Each scene shows the same named points in several views. A view is turned or mirrored, and shifted as a whole, has a little noise and may leave points out.
In the rows, 128 means zero.

Scene 1
View 1
k934: [140 108 119 153 149 132 134  76 126 171 161 106 118 141  99 119 126  78
 101 165 136]
k824: [124 106 116 166 126 111 121 105 125 147 177 109 138  83  93 122 103 114
 108 175 110]
k275: [138 121 110 121 165 142 183 113 105 159 139 140 112  47 151 119 130  47
 143 140 114]
k648: [141  98 131 140 130 116 125 111 136 161 165 106 141 107 115 119 122 127
 101 178 122]
k262: [128  94 132 167 117  99  93  97 144 153 185  89 149 133  80 121 108 149
  82 199 125]
k782: [220 101 134 129 114 147 159 172 151 176 110 102 156  68 163 121 129 127
 114 142  98]
k234: [128 114 104 177 135 128 136  90 115 149 169 110 124  89  86 119 100  71
 115 157 113]
k929: [123 102 124 151 142 113 120  85 128 159 174 107 131 128  97 120 119 106
  99 182 134]
k69: [134 104 137 104 157 122 152 114 128 167 152 127 129  90 155 119 144 106
 117 174 130]
k119: [168  97 130 163 134 129 107  76 149 186 157  83 131 193  86 118 129 112
  77 177 146]
k375: [167  98 134 136 132 130 132 117 145 174 146 103 141 122 126 119 130 121
 100 170 127]
k845: [ 89 107 124 133 159 104 130  82 113 148 186 126 121  93 109 121 124  98
 114 188 133]
k402: [ 83  99 126 148 123  81 109 122 124 124 203 119 153  46 102 122 100 153
 111 205 105]
k662: [168  83 153 128 114 105 102 135 165 172 159  89 168 139 127 120 133 188
  78 201 128]
k976: [161  99 130 158 137 129 110  72 146 184 158  88 131 188  88 117 127 108
  79 177 147]
k617: [143  87 148 123 133 104 109 113 152 168 167 101 152 139 126 119 138 163
  86 203 136]
k885: [166 100 131 139 135 129 132 110 141 175 148 101 137 128 121 119 129 115
  99 169 128]
View 2
k782: [162 145 145 143 137 216 119 109  25 129 155 126  82 126  67 133 128 176
 153 113 103]
k845: [146  73 111  86 166 138 101  45 101 124 164 129  92 130 158 147 118  79
 122 103 143]
k648: [148 110 113 127 150 168  92  55  61 132 167 138 105 129 118 150 123  97
 122  98 131]
k262: [151 108  97 153 143 168  84  32  64 155 167 155 124 116 133 167 120  69
  99  71 152]
k617: [150 131  88 132 153 162  73  44  27 124 195 146 121 149 103 154 131  77
 120 107 139]
k375: [141 123 118 132 144 173  88  57  52 126 171 138 107 137  98 144 126 106
 124 104 119]
k119: [106 126 121 149 127 153  58  21  80 126 175 147 131 137  84 149 124  69
  99  84 103]
k662: [162 147  85 158 145 182  72  52   0 133 198 151 126 148  88 159 134  87
 117 102 141]
k885: [133 121 125 130 139 170  84  56  64 123 167 135 108 135  92 143 125 106
 123 102 109]
k275: [142  76 162  67 158 164 134  93 112 108 133 107  56 121 128 121 119 154
 156 123 102]
k929: [131  96 117 118 147 150  86  36  89 131 164 139 110 128 127 151 120  78
 110  92 127]
k976: [ 99 125 120 142 126 147  55  16  86 122 175 146 133 139  85 149 123  65
  99  86  98]
k934: [112  98 135 114 139 148  84  36 109 121 158 134 105 128 110 141 119  86
 114  94 102]
k402: [197  82  87 118 171 175 122  60  52 161 162 144  96 111 183 167 117  86
 120  86 187]
k824: [156  91 119 130 149 174 108  52  84 151 149 141 100 109 144 158 115  97
 114  81 144]
View 3
k662: [206 101 157 160 140  94 195 149 151  90 108 165  90 103  89 126  86 147
 170 186 169]
k119: [150  83 147 184 172  75 156 140 161  87 106 151  90 134  81 145 109 185
 143 143 109]
k375: [163  89 136 157 131  98 148 136 141 100  79 150 109 124  92 116  89 149
 138 149 143]
k648: [166  83 143 163 146 114 141 144 122  96  75 141  91 126 107 120  98 147
 152 151 149]
k845: [152  69 138 186 174 141 105 131  82  93  78 124  69 141 132 109  96 149
 146 119 151]
k402: [182  74 163 160 165 166 134 164  68  96  54 120  58 124 148 125 114 119
 191 172 183]
k934: [131  75 133 180 164 102 116 130 131  96  80 134  94 146  99 125 107 172
 130 119 112]
k234: [121  67 137 160 156 126 100 149 107 104  38 114  95 149 117 133 128 151
 143 133 119]
k275: [125  78 105 143 105 140  73 113  90 116  27 122 128 146 119  76  77 125
 105 100 146]
k782: [172 103 125 108  64  95 161 140 155 118  40 157 154 109  78  98  78 115
 133 179 163]
k69: [167  88 125 163 127 126 119 117 106 102  79 144 106 126 113  85  63 134
 127 122 168]
k885: [158  87 136 161 136  97 143 135 142  97  82 147 106 128  92 120  92 154
 136 144 136]
k262: [168  77 164 174 178 115 157 163 122  88  79 136  67 128 112 151 126 156
 178 173 141]
k976: [147  81 144 190 177  74 153 135 161  86 109 151  88 137  81 143 108 190
 138 134 106]
k617: [195  94 151 173 157 104 172 142 134  86 113 158  81 113  99 121  84 153
 159 161 164]
k824: [150  73 149 160 155 130 127 156 104  99  51 125  83 135 121 133 122 143
 162 155 142]
View 4
k617: [102 152  81  94 149 168 202  89  81 156  69 133 145 202 121 125 142 135
 109 111 159]
k402: [ 82 140 108  73 150 164 129 109 113 183  41 205  99 169  85 126 101 133
  90 133 122]
k119: [ 90 159  88  76 186 129 211  88 109 127  61  91 182 176 118 113 176 136
 116 124 163]
k885: [107 141 100  99 168 145 181  87 102 153  83 104 141 178 121 129 152 135
 126 135 147]
k662: [122 147  58 109 153 168 203  81  67 172  70 133 148 203 119 154 143 123
 104 114 172]
k782: [154 110 104 149 165 148 144  73  95 186 132  80 100 165 131 175 142 124
 154 162 134]
k262: [ 87 152  83  68 178 142 175  99 109 159  35 156 154 169  95 131 143 129
  92 128 153]
k375: [110 138 104 102 165 146 177  87 103 154  90  99 136 178 123 128 151 137
 131 138 143]
k69: [ 98 137 137 101 136 165 164  95 106 150 108 113 101 189 132  98 128 149
 142 132 116]
k275: [ 94 122 180 100 156 140 119 101 143 145 127  91  80 152 127  90 130 155
 163 165  85]
k934: [ 77 152 130  70 179 128 177  99 129 126  73  94 152 164 117  92 161 149
 129 138 133]
k648: [ 96 142 106  90 163 149 169  95 107 155  73 126 133 175 114 123 139 136
 119 132 138]
k929: [ 75 153 115  69 169 140 176 101 121 139  59 126 145 171 109 100 148 143
 114 129 135]
k976: [ 86 161  92  72 185 128 215  90 112 123  60  86 186 178 120 106 179 141
 117 124 162]
k234: [ 77 138 136  67 190 118 136 105 148 143  63 120 132 139 100 108 146 144
 123 157 116]
k824: [ 85 139 115  75 175 136 145 102 128 159  55 145 129 153  99 123 135 134
 111 145 128]
View 5
k782: [127 122 161 106 149  77 113 167 200  74 129 151 140 155 140 163 121 111
 167 163 107]
k69: [122 101 162 122 146 138 164 136 172  88 121 182 125 113 129 177 175 145
 132 119 125]
k375: [120 126 185 108 151 130 158 121 185 101 114 133 142 105 127 157 153 127
 156 131 130]
k662: [141  95 187  80 163 150 150 106 225 133 109  82 132  96 149 185 148 124
 185 137 123]
k885: [117 130 188 109 151 132 162 116 183 101 112 133 147 101 124 152 153 128
 156 128 135]
k845: [124 106 176 129 123 171 175 129 134 122 124 155 129  77 118 158 211 139
 119  88 149]
k402: [156  72 162 110 103 166 131 164 140 161 144 103 113  84 142 176 215 108
 138  88 140]
k824: [132 114 178 115 118 145 144 148 146 130 132 116 134  90 127 150 187 110
 141 103 141]
k934: [104 150 200 124 141 147 183 108 150 103 110 144 156  78 107 129 172 132
 137 108 151]
k617: [132  98 186  93 159 166 167 102 207 131 107 105 131  86 140 182 165 134
 167 120 130]
k262: [135 118 197  99 130 163 155 118 164 154 120  75 141  69 130 148 180 109
 160 103 148]
k234: [114 148 190 132 113 134 156 146 120 113 132 136 152  86 108 120 186 108
 129 100 155]
k976: [104 158 218 104 160 157 193  76 184 114  96 106 162  68 113 132 152 132
 161 117 150]
k929: [117 127 194 115 135 161 175 114 157 122 116 124 143  74 118 145 182 128
 141 101 150]
View 6
k824: [132 158 144 148 133 121 174 134 117 123 140 112 101  95 156  86 121 102
 110  88 161]
k69: [143 135 171 193 134 139 145 104 106 135 131 116  73  99 136  97 135 134
 127 140 110]
k402: [172 201 140 166 139 141 147 143 139 124 156 118  83  82 153  76 147  90
  69  72 169]
k934: [102 120 134 144 126 115 188 107  93 146 130 128  81 100 150  92  92 117
 150 118 142]
k234: [115 148 139 158 130 111 191 150 100 135 125 111 110  93 160  99 103 110
 147  87 160]
k262: [128 152 132 106 131 123 176 100 127 121 156 125  83  99 149  65 117  86
  86  87 175]
k375: [119 114 174 139 133 126 164  87 109 112 137 112  90 113 141  89 126 119
 116 131 129]
k119: [ 92 100 136  92 126 114 190  66 104 129 144 133  76 112 143  70  93 105
 126 124 148]
k648: [129 136 159 143 132 128 163 101 117 120 141 118  84 103 144  82 127 110
 105 115 143]
k885: [114 112 167 136 131 123 169  88 107 117 137 114  88 113 141  87 121 117
 121 131 133]
k929: [122 139 128 140 130 124 178 105 108 144 143 130  76  96 147  80 105 106
 124 107 149]
k662: [135 121 175  99 134 138 146  49 136  96 161 118  71 117 133  60 148  98
  60 131 142]
k845: [144 167 121 181 131 133 163 126 108 161 139 134  65  82 147  89 107 113
 129 102 143]
k617: [136 130 154 121 132 140 150  59 126 119 157 129  59 107 134  64 131 103
  80 131 136]
k275: [135 139 179 234 136 124 161 159  86 137 104  98 108  95 150 128 127 148
 171 127 107]
k782: [126 101 240 162 138 126 147 104 116  69 120  72 133 134 140 110 167 133
 106 143 113]

Which points are out of place in each view (at most two, in the order of its rows)? Write none if all are in place.
view 1 => k262, k119
view 2 => k375
view 3 => k782
view 4 => k885
view 5 => k824
view 6 => none

Scene 2
View 1
k45: [108 169 104 157 152 118 129  79 108 167 183 164 149  75 161 159 150  38
 116 116  68]
k713: [126 172 102 167 172 149 109 107 129 165 158 172 144  93 146 150 173  80
 104 111  81]
k521: [146 171 116  71 140 184  87 173 177 111 169 176 162  75  93  93 198 170
 112  85 176]
k945: [143 141 157  84 117 128 175  80  86 142 204 129 138  15 145 107 131  37
 140  70 109]
k647: [100 200  82 225 193 133 126 144  64 183 141 198  89 141 182  86 163  56
 113 106  87]
k209: [130 168 125 126 147 140 149 129  85 147 176 164 119  71 149  76 153  68
 129  78 125]
k103: [172 171 110 192 211 202  92 148 144 175 108 173 119 120 120 122 200 138
  90  84  99]
k651: [ 96 201  80 219 186 130 123 142  72 177 147 202  97 142 181  90 164  56
 111 110  86]
k915: [148 151 132 153 163 148 143  86 101 168 163 146 128  61 147 137 153  54
 117  84  79]
k212: [122 172 106 190 174 133 138  98  84 178 156 167 117  93 167 128 153  41
 113 102  70]
k360: [104 157 127 118 119  99 167  61  81 154 215 146 147  35 168 137 127   4
 135 103  78]
k553: [150 153 125 115 154 163 113 102 152 147 168 151 162  57 121 152 173 100
 109  93 101]
k801: [105 179  94 162 159 130 116 110 114 159 171 180 141  95 155 136 163  64
 113 115  86]
View 2
k212: [130 113 136 176 127 136  89 116  68 212 114 150 139 115 164 119 137 141
 138  97 134]
k360: [126 164 144 198 146 175  69 105 164 222 106 137 138 109 168 156 137  75
 108  66 133]
k209: [147 139 135 192 138  88 106  85 148 176 109 143 166  73 182 140 124 131
 140  82 145]
k651: [116 114 163 189 102  77 112 114  26 222 121 165 161  98 174 110 152 168
 172 117 115]
k553: [121 150 100 147 174 129 100 105 144 141 141 111 178 112 139 114 106 121
 102 117 183]
k945: [162 154 121 192 159 152  75  84 208 180  95 131 138  86 182 161 117  86
 106  46 155]
k45: [105 149 138 178 145 162  81 121  97 214 127 136 148 126 148 124 139 107
 116 104 138]
k801: [104 148 139 177 140 119 102 115  89 199 134 135 171 113 150 117 137 127
 132 119 139]
k915: [146 119 113 163 150 148  83 105 116 179 112 136 140 113 162 126 120 127
 116  84 160]
View 3
k45: [174  80 122 147  96 142 122 133 113 109 124  88 133 175 112 120 128 121
 187 115 120]
k521: [153 103 185  92 208  18  86 224 135  96 156 113 175  86 121 110 196 104
 115 166 176]
k713: [168  76 121 149 141 101 113 162  99 121 125 119 139 178 110 110 132 101
 167 130 124]
k647: [183  93  91 219 133 138 107 202  79 118  47  97 117 204  92  50 144 132
 135 158  91]
k103: [162  63 105 156 217  58 115 223  72 124 119 168 141 186 119  90 133  67
 134 177 125]
k945: [167  92 134  93  82 172 166 156 151  51 149  56 143 104 171 132 157 133
 179 179 157]
k915: [167  71 106 131 120 146 151 164 110  91 134 106 133 163 147 118 130 103
 176 161 130]
k212: [177  78  97 169 111 152 133 165  94 106  96  98 124 190 120  95 126 116
 169 148 108]
k651: [183  93  98 215 132 133 104 197  81 119  52  95 124 202  88  54 147 135
 138 150  93]
k801: [171  87 127 156 123 116 106 160 106 117 109  95 137 171 103 102 144 121
 163 125 120]
k209: [170 101 129 138 123 135 136 198 126  75 108  74 141 125 139  92 168 133
 143 184 142]
k360: [175  90 132 122  59 178 144 126 143  77 133  50 137 135 139 128 144 143
 192 133 136]
View 4
k103: [111 179  41 174  56 165 141  85 127  72 148 146  67 157  75 129 116  94
 177 111  67]
k915: [113 151  90 127  98 114 108 128 168 126 105 135 162 178 130 122 140 130
 143 129  81]
k647: [139 237 129 131 116 152 169 139 125  89 176 144 122 187  81  86 124 183
 177 117 120]
k651: [139 233 123 132 119 152 173 137 136  93 173 146 123 181  85  89 118 187
 174 120 118]
k801: [119 176  79 134 110 131 161 122 182 123 142 151 148 155 122 118 111 175
 157 131  90]
k945: [126 108 114 103 141 120 101 147 173 153  80 154 220 189 187 159 128 106
 113 143  79]
k553: [104 121  38 147  89 133 131  99 188 129 105 155 144 143 142 154 112 111
 143 135  57]
k45: [111 165  82 124 108 103 141 132 206 140 120 140 172 157 133 108 128 187
 150 137  91]
k521: [123 103  20 168 116 210 183  81 149 108 144 197 115 129 159 215  54  62
 144 139  48]
k212: [120 191 106 126 103 116 132 135 165 116 129 132 154 181 107  95 138 171
 158 126 100]
k209: [137 153 113 120 137 159 140 136 137 120 128 161 169 186 150 149 109 114
 139 133  91]
k713: [108 169  60 147  89 127 148 111 182 115 133 145 130 151 112 119 118 157
 162 128  81]
View 5
k212: [115  86 105 123 145 155 144  87 120 185 161  85 179 125 119 134 109 122
 173 170 129]
k945: [ 80 120 145  88 125 106  77 129 141 167  68 114 228 157 113 103 155 156
 209 169 179]
k45: [ 95  72 123 130 150 155 126  96 106 173 134  89 170 127 135 102 144 110
 151 159 159]
k103: [150  85  19 109  62 117 181 133  92 155 147 137 152 128 130 128  64 138
 105  81  99]
k553: [103  87  90 107  96 115 121 138  94 146  87 126 178 141 139  88 143 137
 127  99 162]
k801: [100  74  97 134 124 140 142 114 117 177 140 109 151 122 125 100 118 105
 139 160 149]
k713: [111  73  85 127 116 141 149 113  97 165 137 109 156 126 135 104 118 117
 124 128 140]
k915: [113  98 106 103 128 135 125 105 107 162 119  99 200 142 125 123 127 144
 169 137 141]
k521: [ 88  96  45 108  22  63 129 208 132 147  55 195 141 142 122  53 100 123
 101 106 171]
k209: [ 95 109  96 105  99 105 119 138 155 181 111 131 183 139 104 112  98 132
 184 180 149]
k651: [120  77  69 139 122 152 175 100 144 202 196 108 133 109 105 133  61  93
 156 197 111]
k647: [124  82  66 136 124 150 178  98 147 204 201 106 136 111 102 142  56  98
 161 197 103]
k360: [ 73  93 158 115 158 138  91 105 133 175 103  90 202 141 121  98 168 124
 193 188 182]

Which points are out of place in each view (at most two, in the order of its rows)? Write none if all are in place.
view 1 => k360
view 2 => none
view 3 => none
view 4 => none
view 5 => k212

Scene 3
View 1
k43: [118 131 179 169 127 129 127 172 105  73 114 122  97  79 120 114 102 105
 126 172 167]
k330: [125 140 145 167 126 129 140 163 117  93 142 141 129  82 118 135 118 133
 124 167 155]
k883: [134 114 126 159 103 109 119 177  87  94 128  91 106  86 134  94  88 126
 112 163 126]
k136: [123 153 165 147 128 142 144 176 142  84 149 175 110  81 122 174 131 155
 118 180 170]
k771: [122 160 151 143  88 108 171 141 118 130 167 148 164 120 148 131 138 171
 108 163 124]
k196: [154 118  82 128 102 122 117 198 126  93 161 132  90  75 137 164 102 187
  97 175 124]
k595: [129 124 169 126  60  91 142 172  82 104 127  85  86 127 174  78  91 144
  94 173 107]
k821: [143 123 141 101  56 102 132 196 109  96 144 110  60 113 176 129  95 184
  82 182 106]
k314: [146  91  78 174 121 112  94 193  81  86 128  73 101  58 115  93  73 119
 116 156 126]
k2: [123 135 202 108  56 101 145 180 100  88 121 109  59 128 180 105  98 152
  93 186 123]
k39: [139 149  85 161 125 125 149 155 136 127 188 165 177  81 114 174 139 185
 117 157 136]
k681: [120 135 154 176 142 137 129 171 118  78 130 144 117  67 107 138 113 116
 131 169 171]
k200: [117 147 206 130  96 123 148 174 122  82 127 146  81 106 151 136 118 141
 110 184 154]
k16: [132 155 132 147 133 145 144 173 153  94 169 188 129  72 114 196 140 176
 117 177 165]
k835: [130 123 133 158 112 118 125 179 104  90 135 115 106  81 128 118  99 132
 116 168 140]
View 2
k39: [181 115 105  52 129 109  77 136 119 105  92  82 153  97 138 161  97 107
 111  52 140]
k595: [142 152 103  63 158 165 111 129  68 115 157  75  97 114 164  76 115 161
 240 144 104]
k16: [190  88 132  72 148 124  86 138 139 126  94  66  91  84 157 199  75  97
 112  83 129]
k196: [166 125 119  95 145 135  80 114  84 125  76  95 117  79 149 144  76 150
 164 113 139]
k136: [185  94 126  78 149 136 101 135 141 123 122  76  70  90 173 179  95 108
 135 118 123]
k883: [160 141  95  86 132 142 100 111  97 103 139 122 120 103 162  97 133 156
 190 147 128]
k200: [169 108 124  73 162 158 116 138 120 128 153  64  49 103 182 145 103 125
 188 144 102]
k821: [141 147 124  83 170 165  94 124  44 135 102  62  93  91 153 104  69 171
 236 133 117]
k330: [180 112 106  74 134 133 102 126 136 107 139 103 101 101 168 145 125 120
 144 123 125]
k681: [187 104 108  89 131 133 106 118 151 104 145 121  86  97 180 151 133 118
 134 144 128]
k43: [178 111 106  93 137 148 115 118 142 108 164 118  74 100 187 131 139 130
 166 169 118]
k314: [164 147  86 114 116 134  90  87  93  97 116 167 142  88 159  91 141 174
 175 164 151]
k2: [146 136 122  69 173 174 117 135  77 131 155  52  57 106 174 102  95 153
 239 153  95]
k771: [165 129 102  28 143 132 102 149 108 103 141  57 128 120 149 124 114 112
 165  70 112]
View 3
k330: [154 167 158 119  83 116 174 117 168 150 114  84 127  79 122 135 141 127
 182 129 129]
k681: [137 180 163 130  73 115 174 124 178 149 126  71 129  71 105 131 149 113
 190 145 139]
k136: [151 163 162  80  77 123 156  87 166 140 121  73 117  93 111 118 128  91
 166 135 127]
k39: [204 136 190  77  61 114 202 103 160 137  98 106 119  63 158 143  84 137
 162  93 118]
k314: [158 169 175 234  75 111 162 153 137 153 106 129 116  49 142 190 166 140
 194 136 138]
k43: [121 189 139 151  96 116 157 125 168 156 123  73 131  85 103 133 177 121
 194 153 136]
k771: [181 150 133  82 117 108 188 101 150 153  87 102 136  97 158 134 133 173
 167  95 107]
k835: [152 168 153 159  95 115 156 121 147 151 109 102 122  79 132 154 159 130
 182 132 129]
k196: [182 141 176 144  81 123 136  90 123 137 100 124 102  79 155 162 125  97
 153 120 122]
k821: [169 143 123 154 136 121 101  73  96 149  84 137 105 120 164 165 170 115
 149 122 107]
k883: [151 169 143 188 103 111 159 133 140 156 101 114 126  76 140 167 173 150
 187 129 127]
k16: [174 148 183  67  61 123 166  84 166 134 117  81 111  80 125 122  99  86
 157 122 125]
k2: [137 165  92 143 161 116 105  81 114 159  93 109 122 137 140 142 199 131
 162 135 108]
View 4
k821: [176 155 157 179 151  84  98 129 140 134 125 107 129 112 108 109  75 140
 174  92 120]
k136: [132  88  85 135 146 110 112 144  78 133 124 131 136 109 161  89  74  87
 148 177 134]
k771: [155 125 140 133 128 114 146 142 135 139 106 142 144 119 170 105 107  98
  89 125 163]
k835: [142 148 124 105 164 115  97 146 124 164 104 117 134  82 129  97  97 107
 157 149 149]
k681: [124 114  94  84 165 129 100 158  97 161 105 129 137  78 151  88  87  87
 155 187 144]
k330: [133 119 107 102 155 122 114 150 106 156 105 128 137  90 153  94  96  91
 136 166 152]
k39: [127 110 102 134 135  88 146  94  87 155 105 108 143 128 171  82 132  80
  87 155 199]
k2: [181 144 161 155 147 119  95 178 155 125 124 142 132  97 122 120  54 136
 177 101  92]
k314: [135 193 136  76 188 107  79 128 135 202  84  85 130  53  95  90 122 114
 172 145 176]
k16: [125  83  75 144 142  94 124 115  63 135 124 117 136 122 168  80  91  80
 129 177 156]
k200: [158 109 118 138 147 125 102 175 118 124 124 148 135  99 146 106  54 110
 167 146 102]
k595: [178 171 176 133 152 120 102 169 174 146 108 135 135  87 117 121  79 135
 159  94 120]
k196: [141 140 115 154 158  75 103 100  97 152 117  87 130 110 120  87 102 110
 158 136 159]
View 5
k821: [114 140 170  84  84  73  82 198 104  97 184  81 102 120 162 204 135  90
 149 118 171]
k835: [127 115 173  90  99  85  67 140 137 144 140  98  92 155 141 145 158 124
 159 142 189]
k39: [157 100 138  93  30 110 102 154 123 163 135 175 135 172 109 157 124 136
 123 197 206]
k196: [118 128 154  88  57  70  59 171 131 130 148 139 109 156 145 196 143 116
 141 155 203]
k883: [132 112 170  92 114  80  68 136 123 141 134  94  94 150 136 146 158 121
 184 115 177]
k200: [113 127 192  81  99 105  91 169 148 126 185  50  83 139 163 132 146 116
 110 169 187]
k136: [121 123 176  82  64 107  82 159 166 150 166 104  93 165 150 135 146 132
  91 210 212]
k330: [135 108 171  87  85 103  82 136 144 159 142 106  97 165 133 124 150 136
 132 176 198]
k43: [118 117 190  86 115  90  60 129 158 151 145  71  76 159 150 118 167 131
 146 154 194]
k681: [124 110 180  86  95  98  65 123 167 166 136  98  83 172 140 112 165 142
 131 181 206]
k16: [126 118 160  83  39 104  81 163 160 153 157 142 111 172 140 152 139 134
  86 223 221]
k595: [133 122 180  91 122  93 100 169  96 112 172  51  95 117 150 158 142  99
 177  95 152]

Which points are out of place in each view (at most two, in the order of its rows)? Write none if all are in place.
view 1 => k771, k196
view 2 => k16, k821
view 3 => none
view 4 => none
view 5 => k43
